A landscape with many valleys, sampled at points; each row gives a point and its height.
From any point a ball rolls to the lowest of the 6 points nearest to it. It stops when none of these is lower. Distance is the straight distance between rows; heights are no part of it.
mov: 150  56  55  134  97  74  89  83  114  121  65  125  71  95  83  102  31  91  116  69  118  137  140  122  97  77  109  57  116  56  143  98  53  46  77  height 241
mezo: 128  111  56  121  93  105  105  98  94  108  53  124  90  88  89  136  108  138  116  72  104  128  110  102  99  92  115  129  135  104  132  92  84  107  81  height 46
buni: 117  94  86  124  86  111  100  77  61  114  116  124  82  60  115  114  113  115  79  111  75  147  97  80  92  115  111  158  130  152  135  49  82  121  92  height 257
mal: 136  102  56  105  106  98  121  121  80  93  69  111  63  76  98  118  92  120  133  24  134  139  133  110  123  114  102  100  140  71  113  126  39  71  84  height 299
Rubek: 76  125  133  104  113  123  77  45  71  125  107  115  140  96  82  82  74  104  67  151  75  74  71  102  57  91  78  121  106  114  132  56  139  117  95  height 344
pepi: 102  125  105  111  100  115  80  55  80  126  100  120  127  83  97  90  92  110  65  133  89  97  79  81  68  94  90  148  119  137  136  48  122  135  74  height 306
lisov: 74  110  133  81  95  119  101  105  76  81  128  104  107  88  100  85  104  67  74  112  76  96  86  81  86  124  102  116  92  106  74  100  110  108  105  height 221
Nir: 131  119  84  63  102  89  117  132  47  91  115  117  76  57  105  85  94  88  115  19  134  123  126  79  127  125  107  118  115  88  93  123  65  90  65  height 49
rebu: 91  61  125  85  83  80  86  97  127  97  104  86  116  122  102  69  74  57  88  147  103  53  112  97  91  66  105  67  58  83  76  98  129  92  110  height 323
loda: 82  76  145  75  81  86  85  91  118  72  115  95  114  85  97  63  69  42  68  132  95  75  102  72  64  87  127  85  75  81  54  107  136  108  83  height 207
sefu: 94  122  107  98  128  108  122  113  36  87  141  110  87  83  101  75  75  72  131  38  127  140  141  129  101  124  86  79  126  89  101  137  51  55  85  height 200
rur: 103  89  84  104  110  97  100  99  90  107  119  108  80  94  82  90  63  66  117  63  116  137  137  117  103  106  87  65  101  78  119  112  56  46  76  height 220
kobu: 65  130  136  73  115  124  123  134  58  72  123  112  128  107  94  48  107  79  125  92  101  69  102  111  94  93  115  81  96  98  63  149  106  94  110  height 295
Sor: 96  114  97  104  101  114  113  103  66  90  124  116  84  87  100  115  111  97  95  89  88  129  99  95  93  118  103  128  122  122  115  99  82  99  94  height 324
Bim: 118  66  95  104  65  63  78  76  119  102  130  85  70  96  98  116  67  73  79  96  95  127  101  87  101  125  105  101  79  93  108  87  91  83  83  height 250
ziru: 74  121  127  88  114  113  111  127  95  84  109  95  122  114  96  74  130  102  118  104  93  72  93  117  113  94  96  84  90  101  73  136  110  101  128  height 363
vipe: 85  150  103  106  129  126  120  123  75  95  109  110  127  102  97  87  142  124  127  79  101  88  87  111  94  94  95  109  123  115  105  128  97  109  111  height 499
nafoz: 137  104  66  85  115  75  129  139  97  100  81  93  77  89  99  99  97  102  152  33  147  120  155  108  145  98  89  68  109  56  76  141  48  60  84  height 451
lalit: 104  95  108  77  93  84  87  94  101  100  126  120  115  90  85  65  65  43  96  81  124  91  137  66  93  78  125  77  79  75  95  113  98  86  53  height 280
rek: 112  101  70  132  106  100  99  110  133  103  79  96  76  119  97  140  144  147  109  99  88  124  77  114  104  105  111  118  124  118  114  87  99  125  115  height 428
lun: 84  62  108  108  90  90  117  120  118  109  97  85  106  131  99  76  77  51  108  138  120  72  137  126  120  67  85  48  59  84  82  107  94  66  130  height 202
Detan: 118  77  64  118  101  77  107  104  116  118  86  98  84  110  87  114  66  76  124  84  125  116  150  124  109  80  94  51  98  72  118  115  56  48  84  height 191
tib: 62  84  157  67  81  114  98  101  114  61  98  90  121  85  114  69  90  63  65  137  69  65  80  79  71  100  122  101  83  90  40  110  154  128  105  height 61
darib: 123  107  85  92  76  71  77  62  133  110  71  107  118  105  98  113  93  111  86  105  112  77  98  65  100  86  114  114  86  92  109  71  125  126  66  height 319
Pip: 120  93  55  142  108  113  102  104  91  98  77  130  53  92  96  139  120  133  114  82  100  142  98  127  83  104  119  119  146  119  129  94  78  98  97  height 245
Lovo: 91  143  109  104  119  115  91  81  106  121  88  112  139  97  90  91  119  124  84  120  103  72  79  91  81  80  94  132  118  122  122  77  132  135  86  height 368
giba: 100  99  98  103  102  100  111  130  118  87  113  84  79  102  100  121  150  121  107  92  81  113  81  104  118  122  99  109  95  109  83  113  93  110  123  height 420
Rizum: 68  81  138  91  89  112  96  100  97  92  111  84  119  120  96  76  75  59  93  135  78  76  99  102  88  99  96  66  68  92  84  114  110  76  124  height 261
kubo: 87  122  93  114  121  120  119  112  42  85  131  117  76  85  98  98  105  97  125  59  102  148  117  129  85  128  90  99  139  108  117  123  48  72  98  height 293
gog: 78  111  148  89  99  131  97  78  96  95  112  78  128  69  137  93  118  106  36  142  71  87  46  66  82  108  107  152  112  131  67  54  144  163  101  height 58
Pagim: 78  99  135  106  107  126  95  107  122  101  91  77  122  127  97  104  121  126  80  136  67  82  48  102  101  106  86  98  91  106  91  101  139  123  139  height 262
vob: 83  74  127  111  89  101  69  61  91  116  109  103  130  133  88  75  57  71  84  149  81  64  94  107  68  79  80  63  77  90  126  82  123  81  112  height 342
vut: 87  101  101  125  122  112  80  74  124  132  71  95  129  143  87  102  95  121  116  146  107  56  95  144  73  55  67  60  98  103  140  98  130  97  133  height 385
neki: 92  76  116  87  99  95  126  135  114  88  121  72  75  121  105  87  104  79  119  103  106  104  122  133  128  112  75  61  74  93  62  135  71  64  130  height 173
gope: 134  92  54  134  93  91  81  77  118  118  59  127  79  109  98  137  94  142  110  103  93  123  88  117  77  93  117  120  130  104  142  76  101  108  96  height 225
rorap: 96  85  95  125  98  95  76  67  87  126  104  118  120  119  79  88  56  69  111  123  102  87  112  115  65  62  93  64  90  84  142  91  94  64  95  height 263
Seri: 112  103  80  126  108  93  61  55  120  136  72  119  126  124  86  103  80  124  112  134  102  72  92  130  55  68  78  84  102  99  156  81  134  99  100  height 301
zumok: 128  105  81  73  103  95  115  130  63  96  115  110  47  71  111  105  105  95  110  29  128  143  124  102  126  143  91  109  124  91  98  122  48  87  79  height 167
Ratu: 77  100  103  100  111  105  110  114  121  112  88  98  137  135  88  85  108  93  123  130  117  52  122  125  101  51  82  60  77  96  88  115  111  89  131  height 410
peki: 119  78  76  108  76  71  93  91  133  92  93  84  70  103  113  148  114  127  93  97  94  126  88  94  113  121  111  123  95  113  103  83  104  113  105  height 340
pinot: 89  129  82  137  130  143  126  109  46  102  108  126  84  84  105  111  137  126  117  76  89  136  90  125  79  103  107  123  153  137  125  102  68  107  104  height 450
Labo: 89  88  122  78  105  90  85  92  151  98  77  87  136  122  105  84  107  93  99  140  110  37  106  93  92  61  99  76  65  86  69  98  151  125  113  height 430
Nopa: 74  127  97  141  120  136  88  50  61  116  99  138  118  98  79  100  80  114  107  121  77  107  94  129  46  86  89  106  132  119  159  76  107  95  96  height 270
kuve: 119  103  85  94  117  102  108  115  60  105  120  116  81  69  88  87  65  77  119  29  125  142  136  102  110  110  98  93  122  79  123  123  50  62  57  height 187
Nula: 101  110  69  128  114  125  118  111  62  88  92  121  75  82  93  113  89  107  135  52  115  141  124  127  86  101  103  97  145  100  126  121  54  68  89  height 277
gida: 134  96  76  95  84  102  108  90  59  107  105  128  67  61  99  113  73  99  93  55  110  152  119  80  109  118  106  134  119  102  127  84  64  93  61  height 120
bog: 126  116  80  98  89  104  109  105  87  112  84  111  92  69  115  120  130  129  93  72  100  118  98  67  119  102  117  156  122  126  116  77  86  125  82  height 392
laris: 101  108  87  94  93  97  103  109  107  93  106  95  95  111  90  117  117  104  112  95  94  100  102  99  104  105  102  97  96  109  100  113  95  96  107  height 311
pono: 77  98  142  98  86  114  74  75  116  101  100  77  128  112  109  95  87  94  63  154  72  67  53  86  75  102  96  101  78  103  91  81  155  124  117  height 274
roseg: 116  85  82  111  67  86  85  67  85  108  119  102  77  81  110  122  88  103  72  105  87  132  84  84  91  122  114  143  103  128  120  59  98  111  88  height 230
gera: 114  116  77  118  113  123  121  114  69  108  105  113  82  72  115  114  147  136  99  83  95  131  89  97  106  102  112  144  146  141  125  90  71  119  97  height 374
Gop: 74  101  99  119  107  111  100  80  90  115  97  112  134  117  81  85  67  79  120  112  111  69  126  130  79  48  89  51  99  90  135  114  93  67  103  height 288
levu: 140  92  90  61  95  85  109  118  71  106  105  113  62  53  106  95  65  81  96  22  134  139  137  73  138  127  100  112  105  70  101  109  56  84  53  height 140
Feke: 121  110  79  127  94  114  99  66  66  129  83  128  96  69  108  109  102  130  87  108  87  127  96  92  89  96  110  154  133  138  150  57  95  124  81  height 243
lepog: 115  108  84  71  90  81  106  115  108  91  107  109  96  91  96  90  98  78  109  70  129  101  128  73  119  102  111  95  83  75  81  116  76  89  65  height 194
kugu: 116  121  75  92  108  99  117  127  68  89  104  111  82  81  101  103  124  109  127  42  119  124  117  93  113  115  109  111  126  102  104  125  65  87  81  height 222
dud: 101  89  82  112  106  80  96  90  103  129  113  114  125  105  72  73  58  53  119  93  130  90  146  106  104  48  109  56  86  70  132  112  72  57  74  height 330
sapab: 115  103  83  138  95  100  62  52  95  131  87  129  106  104  87  106  77  110  94  127  88  104  83  118  47  101  96  109  117  123  162  68  117  95  93  height 226
kufun: 73  90  152  62  94  115  112  128  77  59  126  83  97  96  112  71  107  63  81  109  77  90  88  89  100  131  105  94  80  99  37  130  109  109  117  height 81
Reg: 78  106  130  63  104  99  112  120  69  76  136  110  114  92  100  49  86  44  104  85  117  93  127  95  100  108  119  76  87  84  65  138  84  76  82  height 186
Kes: 47  93  166  90  116  155  111  117  49  80  87  88  120  111  99  75  102  96  74  133  41  75  55  90  118  142  90  92  106  102  57  111  124  91  144  height 492
pebe: 98  96  99  81  104  90  121  142  103  94  119  85  90  106  104  80  105  69  123  81  124  95  133  121  124  106  91  66  80  87  62  138  68  68  108  height 218
domi: 117  57  86  93  83  56  92  97  142  109  104  82  86  113  97  108  67  73  108  101  124  110  135  99  124  95  97  66  67  73  91  99  77  71  89  height 50
Res: 122  102  60  114  93  88  93  85  111  112  65  120  104  108  78  124  90  115  115  90  108  103  117  97  91  81  108  104  111  92  135  98  85  87  83  height 209
zabo: 108  96  94  102  81  104  107  78  88  110  126  74  91  44  160  113  131  123  58  112  82  127  71  62  120  104  121  170  118  151  104  39  101  153  90  height 343
viki: 81  81  119  108  101  105  97  101  125  111  87  79  113  144  95  102  103  103  111  147  89  63  96  124  99  78  81  66  73  101  99  114  115  91  144  height 345
lozo: 103  61  97  87  90  61  106  130  143  88  103  66  86  128  110  101  98  75  115  119  118  93  135  122  138  92  89  61  57  81  50  102  85  83  123  height 55
lorev: 96  136  103  93  102  111  88  67  84  111  101  129  132  82  84  90  94  92  87  102  101  70  101  74  77  79  110  124  110  110  117  80  120  120  61  height 278
mep: 90  104  107  121  95  109  86  65  63  109  125  114  99  104  86  99  73  84  81  123  67  119  91  100  62  110  98  113  108  117  135  76  101  89  101  height 99
vuruf: 82  104  104  112  103  114  101  87  82  97  113  114  110  106  85  100  87  83  108  109  91  102  106  112  79  95  93  87  99  102  118  106  92  74  92  height 212
kugop: 112  79  89  76  99  61  121  147  146  89  114  65  56  109  117  108  117  100  123  81  133  119  139  120  156  124  88  69  69  84  36  126  77  75  110  height 417
poko: 107  101  84  84  113  75  131  153  118  90  99  87  106  115  105  74  108  78  148  94  145  73  153  122  142  72  101  55  76  87  47  129  77  73  110  height 485
siz: 95  94  108  116  87  91  72  72  108  111  103  101  114  119  96  114  89  94  86  135  80  84  79  98  75  100  94  98  90  106  127  83  126  103  112  height 217
kiza: 104  91  92  106  101  118  120  112  57  98  138  97  54  68  132  116  128  114  79  87  83  151  86  96  107  136  105  140  139  147  99  78  65  115  115  height 353
Vizad: 118  98  75  117  118  118  114  98  34  100  105  138  54  60  94  97  54  89  111  25  115  179  140  110  93  119  104  105  147  96  132  104  41  66  61  height 193
sapo: 89  81  111  103  98  91  102  120  141  94  98  66  97  134  102  105  123  108  107  138  84  86  90  113  115  95  87  77  71  104  76  113  117  99  146  height 401
Sazer: 71  90  147  110  100  137  82  79  91  106  91  82  124  119  102  102  86  103  62  156  57  77  49  93  79  124  83  104  96  114  98  82  148  116  133  height 224
zulab: 117  103  53  127  98  104  103  102  102  102  69  118  81  106  82  127  85  114  133  78  112  124  121  126  91  80  106  89  123  85  131  114  70  74  87  height 234
kabos: 68  122  117  107  124  118  132  121  44  84  130  97  120  115  106  69  87  80  148  67  118  98  125  139  104  99  91  63  112  93  92  152  57  53  108  height 53
sedo: 121  98  88  105  91  97  90  83  70  115  109  130  98  77  71  96  63  73  97  72  106  127  121  78  93  98  112  111  105  93  136  95  75  76  59  height 161
dakun: 107  91  101  118  105  92  67  61  135  127  82  91  120  134  100  109  86  126  94  153  90  70  64  127  65  91  74  82  86  106  137  78  157  116  133  height 284
sani: 93  87  93  108  110  96  126  136  113  90  104  76  90  126  94  99  116  90  130  101  112  103  125  143  124  92  83  58  85  95  74  132  72  61  134  height 267
dad: 158  86  46  118  80  73  90  80  109  115  31  126  92  105  86  129  66  133  113  80  104  121  123  85  107  84  112  106  116  66  136  81  82  94  86  height 189
Tope: 85  113  135  88  113  113  62  60  131  120  81  89  145  105  98  83  90  110  66  155  97  42  53  91  65  94  81  111  87  101  105  74  166  137  107  height 249
vez: 111  93  101  118  82  104  92  62  86  109  123  94  89  88  127  121  106  111  56  131  69  126  70  85  91  126  105  150  108  139  122  47  116  127  103  height 275
sut: 121  74  85  122  81  80  82  79  115  102  96  101  77  122  91  124  81  97  100  117  99  116  104  113  85  101  100  85  97  101  130  92  92  74  98  height 236
Bes: 115  59  90  116  72  54  70  69  128  112  105  91  108  127  101  104  61  81  92  140  99  90  105  106  78  87  92  63  64  91  122  82  119  80  109  height 282
taz: 85  69  121  93  93  83  89  91  96  103  138  92  87  108  89  79  55  43  82  109  99  124  116  100  94  119  92  67  80  87  96  101  78  62  95  height 237
Tig: 150  79  68  82  88  66  98  102  110  114  76  112  92  89  77  105  52  80  103  61  124  122  147  77  127  93  111  82  90  46  112  99  62  69  59  height 258
Lete: 72  148  122  103  132  141  121  106  59  102  117  112  130  86  94  80  142  123  88  111  86  85  66  92  88  104  95  130  125  126  104  96  107  130  111  height 407
Soge: 75  124  137  85  104  120  92  83  101  97  107  99  126  88  103  86  108  98  64  132  83  69  59  76  78  99  98  127  96  115  79  83  142  137  100  height 223
dage: 116  121  70  126  106  98  76  74  123  129  65  116  118  118  88  124  100  137  107  118  102  87  80  116  74  76  91  111  114  111  150  72  121  112  96  height 312
gunak: 109  70  91  90  77  49  86  86  154  97  93  87  113  124  106  94  83  74  98  125  124  73  133  77  113  71  114  77  58  79  76  88  118  100  91  height 283
Tovu: 93  105  103  82  87  83  86  93  134  95  101  95  112  115  96  101  102  81  100  124  103  73  100  78  105  90  108  94  77  91  82  97  120  113  94  height 388
tolav: 95  100  98  84  101  80  106  110  113  101  101  116  123  104  89  78  79  57  120  95  132  68  142  94  109  63  114  66  76  82  85  121  93  85  80  height 318
binuf: 104  80  114  62  88  83  101  107  94  84  155  87  59  70  117  91  95  65  75  56  119  134  116  79  122  143  95  106  89  93  71  109  79  88  74  height 268
kegi: 103  88  106  71  76  82  89  88  105  80  125  104  101  77  104  93  79  58  69  90  109  104  104  61  94  110  126  112  81  94  80  98  102  104  63  height 264
Vamav: 73  77  138  82  110  103  92  110  158  94  71  72  136  125  107  80  116  116  91  156  90  35  79  105  107  70  89  80  56  98  49  102  164  138  138  height 36
gosam: 85  95  120  92  97  114  119  125  75  81  140  91  56  98  112  108  118  89  91  82  90  137  93  108  111  152  92  102  109  110  86  119  68  87  121  height 259
vuti: 84  108  121  91  102  119  109  125  84  85  126  85  98  97  108  103  136  105  86  101  76  99  66  88  104  127  98  117  98  116  76  108  104  122  125  height 260
nom: 63  114  152  87  124  137  106  121  96  91  91  87  125  108  93  74  125  109  89  128  71  61  59  96  98  101  93  94  89  107  68  121  136  126  132  height 403
kep: 75  88  127  80  107  93  115  133  132  84  93  77  121  123  104  76  116  82  108  133  102  53  112  104  119  75  95  72  59  93  42  125  119  104  138  height 500
nidon: 110  85  102  65  69  74  108  109  112  76  129  75  70  67  132  120  115  97  79  65  115  119  96  61  141  129  120  135  87  97  63  91  97  124  79  height 321
kezul: 67  130  139  74  110  125  101  113  88  78  107  107  128  99  96  73  117  91  81  111  83  68  81  90  81  102  106  104  97  107  74  116  123  124  105  height 320
gedi: 89  117  75  141  126  133  121  120  76  87  97  117  79  99  96  115  127  130  140  71  93  130  93  143  81  98  103  103  150  113  119  129  69  83  114  height 380
Riba: 134  76  66  114  75  56  76  70  136  108  72  105  97  115  101  139  82  120  101  99  103  107  98  87  109  98  108  105  92  90  120  70  113  106  84  height 294
noze: 59  105  126  119  132  151  97  104  90  114  74  93  123  134  81  101  113  137  101  143  66  70  63  136  86  90  68  75  109  103  122  108  122  100  148  height 457
neka: 135  75  72  78  73  39  95  105  148  89  81  84  68  103  110  123  78  110  104  69  129  114  149  70  156  111  102  82  73  54  61  87  80  91  79  height 409
nelo: 54  118  169  82  131  160  120  111  76  90  89  95  134  86  107  58  128  125  65  131  59  64  33  78  99  119  98  124  119  115  48  106  141  143  124  height 515
Lefe: 116  101  62  115  115  96  123  125  109  93  75  105  67  104  95  113  100  112  149  56  134  126  142  138  115  90  93  60  125  76  95  140  52  51  95  height 362
nimid: 108  102  98  113  89  78  78  63  142  111  93  73  120  94  130  120  109  137  64  131  90  93  42  89  91  110  99  144  98  117  112  45  153  152  102  height 255
tubo: 110  85  81  86  93  65  111  120  136  98  95  88  97  117  98  95  108  81  123  97  133  87  147  95  134  87  102  68  69  71  63  115  90  86  92  height 361
Foraf: 130  105  74  80  93  99  106  106  72  102  90  126  96  75  86  104  81  87  112  49  121  121  130  74  118  101  114  114  110  84  119  105  75  94  55  height 118
kup: 119  86  87  93  115  102  106  118  67  110  123  108  33  65  107  99  73  88  103  27  128  177  139  120  108  146  77  86  122  84  112  113  43  52  66  height 219
vefif: 111  101  83  117  93  117  108  98  83  111  113  105  65  74  123  130  133  125  86  105  82  139  77  92  102  118  111  148  126  145  120  75  88  127  104  height 322
sedi: 148  85  63  102  75  74  88  91  96  109  78  110  85  88  87  125  78  103  91  72  108  130  114  73  115  106  116  123  97  84  124  82  84  100  65  height 26
lupif: 70  109  153  81  115  122  87  87  142  98  82  76  135  94  113  87  108  119  56  141  79  52  41  90  84  101  93  124  100  101  69  78  174  161  109  height 310
gom: 109  118  93  83  98  101  121  129  87  89  127  93  78  82  114  107  144  113  101  69  107  114  84  79  117  122  110  137  116  119  88  113  84  120  100  height 416
fugu: 92  55  117  88  78  63  85  94  149  94  84  86  130  117  114  58  80  66  84  155  123  42  125  91  87  47  111  61  48  74  58  85  152  108  105  height 408
sivok: 74  96  148  82  101  120  97  122  128  79  86  69  124  117  109  85  116  102  89  141  66  57  63  97  109  98  100  95  76  91  49  118  149  128  132  height 386
vobi: 96  128  83  121  103  120  93  58  58  117  103  141  113  85  81  98  84  98  95  98  92  118  111  92  67  92  104  127  125  119  152  79  95  94  73  height 216
bagut: 125  86  80  88  100  73  113  123  122  97  106  88  58  98  103  110  87  89  117  68  128  132  136  120  127  119  90  70  94  77  91  116  54  65  84  height 276
mufo: 114  132  73  96  100  107  111  117  84  96  88  119  106  90  95  108  127  116  119  74  111  103  110  88  114  89  109  121  109  100  105  114  87  111  82  height 347
Zanu: 99  92  121  91  92  77  67  58  159  100  80  74  135  110  121  97  94  113  71  144  101  56  59  84  85  93  101  107  73  95  88  67  181  147  105  height 75
lufem: 135  98  79  106  69  90  92  67  73  116  95  125  99  54  105  106  81  103  73  93  94  135  102  60  102  101  119  155  112  126  130  51  92  120  58  height 183
Vadu: 97  116  110  80  121  85  135  155  95  80  102  91  122  114  107  42  113  77  152  88  141  65  135  134  125  67  114  60  79  87  42  156  89  87  114  height 620
mir: 87  110  124  72  108  107  118  131  59  81  154  96  79  97  112  86  108  72  104  71  101  126  114  109  110  141  90  90  100  101  73  132  73  73  102  height 169
gar: 82  101  129  94  78  102  84  62  102  78  120  84  107  81  124  94  93  79  48  128  80  93  61  64  81  116  113  136  87  111  82  74  143  141  93  height 188
Zed: 57  123  110  122  127  129  117  106  73  92  108  111  135  119  90  92  102  103  137  101  94  73  106  144  86  70  85  65  112  96  108  127  83  79  123  height 256
fiso: 107  101  102  64  86  88  117  136  84  69  136  77  58  66  136  101  153  105  96  49  120  118  86  69  138  136  114  135  103  106  51  108  93  126  102  height 442
por: 71  125  106  114  137  125  101  95  127  124  75  97  144  131  83  92  119  126  128  124  102  48  91  139  83  53  74  67  109  97  124  108  124  106  125  height 528
mezi: 101  107  96  133  99  116  83  82  85  114  98  116  94  108  93  121  95  112  91  125  79  113  81  117  61  107  96  116  120  128  141  78  101  100  107  height 203
botir: 114  82  78  124  92  87  87  66  91  117  106  129  95  101  77  103  52  81  104  88  103  128  121  105  75  94  112  86  98  94  144  87  84  69  75  height 198
tilib: 103  98  72  133  104  95  84  77  119  119  70  119  113  125  83  116  83  105  126  115  107  85  121  136  69  58  92  70  108  94  150  100  94  77  104  height 285
donad: 99  105  121  108  96  104  62  43  99  125  99  92  130  103  108  99  81  107  66  156  75  77  52  99  60  112  82  114  97  118  139  57  157  130  116  height 279
Sot: 95  107  98  78  107  96  110  124  80  89  132  98  88  90  102  85  90  71  113  67  120  117  123  101  110  116  95  83  99  90  87  129  72  73  83  height 54
lomi: 73  94  137  88  96  121  109  122  90  83  118  85  92  118  100  90  104  77  99  114  70  96  89  111  113  125  91  79  86  101  70  128  96  81  138  height 192
Som: 96  103  96  98  92  109  107  97  66  89  139  104  70  73  121  117  114  88  73  90  87  145  89  80  103  135  110  134  115  132  106  77  81  110  98  height 290
Kavil: 122  114  97  63  104  96  111  141  39  86  129  107  72  64  123  79  125  99  121  25  143  121  121  87  122  140  106  118  121  108  79  131  66  92  89  height 45
duvi: 148  64  60  104  90  53  94  102  127  117  74  100  66  102  92  120  55  97  106  70  122  137  145  96  136  100  106  75  91  53  113  95  61  66  77  height 205
rog: 61  80  131  104  118  131  118  132  105  101  75  75  125  140  91  85  111  119  113  143  72  61  79  134  120  79  75  60  76  103  76  128  124  89  166  height 402
Bunar: 147  108  51  104  96  91  111  116  107  102  32  122  88  97  82  137  105  144  130  50  111  117  131  82  128  91  111  114  126  68  111  97  64  100  86  height 346
Rire: 84  90  122  92  91  109  103  106  73  93  137  96  77  108  95  92  81  62  91  97  84  117  106  102  99  132  88  83  89  98  91  113  76  67  106  height 168
tozed: 58  114  125  97  111  120  117  108  65  90  117  104  127  119  86  69  83  68  118  107  92  78  116  124  90  85  93  68  96  92  97  131  85  66  110  height 199
kozov: 102  109  88  96  102  89  111  115  129  88  111  74  92  84  121  118  163  138  88  90  87  100  62  69  124  109  110  143  97  120  76  79  126  153  102  height 562
nen: 72  114  130  70  100  115  93  91  96  84  115  119  129  100  92  62  97  65  82  119  93  57  100  80  72  85  117  95  89  97  83  109  132  121  90  height 233
vuvo: 93  83  123  57  86  75  113  142  130  60  122  64  78  94  116  75  109  71  103  95  112  96  109  99  129  122  105  89  58  86  27  129  104  103  111  height 341
pogag: 81  123  95  128  121  131  98  98  110  111  79  105  106  121  81  116  121  129  118  117  91  92  86  132  79  79  89  98  116  111  131  107  110  100  119  height 365
Sazoz: 118  87  97  98  58  77  83  60  108  95  124  87  97  63  126  108  84  91  57  95  102  115  78  49  99  110  129  153  89  111  99  53  124  134  68  height 247
tuta: 107  111  87  117  101  102  97  99  116  111  98  100  89  100  104  133  136  134  90  101  88  108  80  95  95  107  100  132  110  123  115  80  108  125  106  height 387
rodog: 120  115  88  102  82  84  86  62  116  122  95  103  119  73  117  112  100  117  70  111  99  100  80  63  96  99  112  155  99  117  123  51  128  138  75  height 246
zem: 112  95  64  126  103  96  108  129  114  90  83  100  44  103  95  140  126  129  128  71  102  142  104  130  107  113  106  97  132  105  101  119  69  84  112  height 399
dofip: 143  76  46  131  102  94  100  93  102  98  33  131  59  94  84  126  44  116  122  52  117  142  134  122  93  84  117  84  135  64  133  109  54  64  80  height 273
puzi: 130  103  75  92  84  80  102  111  117  95  86  99  77  97  100  130  108  117  101  73  113  118  116  80  123  108  109  109  101  88  105  96  85  101  80  height 204
fim: 91  139  96  101  104  128  108  90  59  109  114  124  113  75  96  99  123  107  98  90  96  109  102  86  90  99  105  135  124  126  120  86  92  112  80  height 281
sotu: 119  121  61  127  125  97  112  121  116  106  64  105  87  99  89  129  153  167  124  72  97  117  86  111  111  88  102  120  141  112  115  103  94  123  103  height 568
vom: 89  108  99  121  127  114  99  103  133  113  80  93  110  123  86  124  137  143  104  121  83  91  68  123  92  95  87  104  114  107  123  100  125  122  124  height 411
Nat: 84  106  117  111  103  117  91  87  112  108  97  99  115  119  94  106  109  113  91  134  78  80  72  108  87  102  90  102  95  107  114  93  118  110  118  height 266
peg: 112  75  98  83  68  65  87  99  132  88  119  82  77  97  107  113  86  85  92  87  114  108  108  77  120  118  112  103  63  88  81  90  98  96  81  height 201
sigir: 121  105  78  108  103  66  75  71  147  121  71  98  123  116  100  135  110  140  96  122  111  81  86  80  97  93  100  116  97  103  126  64  143  128  91  height 389
kib: 100  76  113  93  84  72  80  85  145  97  95  78  119  124  112  107  94  86  91  137  101  63  96  94  99  84  94  83  56  92  78  94  142  109  121  height 384
Sim: 91  113  108  97  104  94  94  100  145  95  98  80  112  103  107  114  138  133  84  115  90  86  57  86  114  99  102  126  85  113  86  77  138  152  109  height 429
vulu: 111  113  118  56  107  88  110  139  66  77  144  101  76  75  118  67  99  63  115  44  140  114  123  86  115  136  104  99  101  90  64  137  78  87  74  height 190
pil: 108  123  89  92  116  86  118  146  118  92  104  95  106  112  93  95  152  118  144  81  109  82  111  103  129  91  100  89  92  98  61  133  92  107  113  height 753
koga: 74  56  134  89  94  113  128  149  93  93  102  69  97  125  110  65  83  61  102  137  88  77  109  138  136  99  80  45  66  89  52  136  84  61  150  height 83
Beze: 142  115  58  110  105  95  108  110  114  113  42  113  102  90  100  133  132  165  105  75  102  111  100  78  126  88  114  145  137  94  117  82  94  134  90  height 381
metov: 86  134  105  95  130  106  116  122  126  102  83  103  130  117  85  87  148  121  138  102  108  64  96  112  115  69  95  82  97  104  85  131  117  111  113  height 596
voz: 80  101  137  89  89  106  84  86  132  82  97  72  122  102  114  99  114  103  63  133  84  70  60  76  85  106  110  122  79  101  72  86  157  137  115  height 235
vas: 50  130  144  103  130  146  112  107  52  95  100  108  135  116  90  72  119  113  96  117  65  75  68  114  95  105  88  99  119  110  92  118  109  100  128  height 503
Geta: 83  115  90  122  119  116  117  120  96  95  95  98  103  118  88  105  128  114  136  97  101  96  105  135  98  84  94  77  111  104  102  137  81  84  123  height 377
kuza: 74  89  134  104  96  134  104  106  82  88  115  81  94  118  99  110  107  102  81  125  49  102  65  103  98  134  89  98  99  107  94  108  107  98  139  height 92
fulof: 122  98  73  97  76  63  93  88  142  90  86  81  95  109  105  137  115  130  92  96  105  101  97  71  126  102  113  123  80  95  95  73  124  122  96  height 372
Kidaf: 128  100  71  110  75  77  90  77  123  111  81  96  99  88  119  132  108  136  81  95  94  109  88  72  114  105  121  147  100  112  121  58  120  137  84  height 298
Zet: 88  84  145  94  109  115  65  60  130  126  71  64  132  123  114  90  83  134  66  168  86  46  36  110  73  107  58  84  77  100  112  66  175  142  145  height 335
fuzof: 78  130  128  85  122  119  94  105  133  100  91  93  141  104  92  85  128  110  93  129  99  51  80  103  90  83  92  98  93  112  84  107  141  137  106  height 497
ruz: 83  113  96  116  112  127  106  108  80  93  118  106  92  108  94  114  122  102  116  100  81  115  89  125  92  107  95  103  118  109  117  120  82  91  115  height 287

Call two points neighbours if one is among the 6 nearest of the other. Go from one point of each pair to the other, from neighbour to neighbour, staying as low as possible. Name the highest point that can't be avoided.
kuza and domi => lomi
gog and mezo => lisov
Zanu and domi => voz
mep and domi => vuruf
koga and domi => neki
mezo and sedi => dad
sedi and Kavil => Foraf
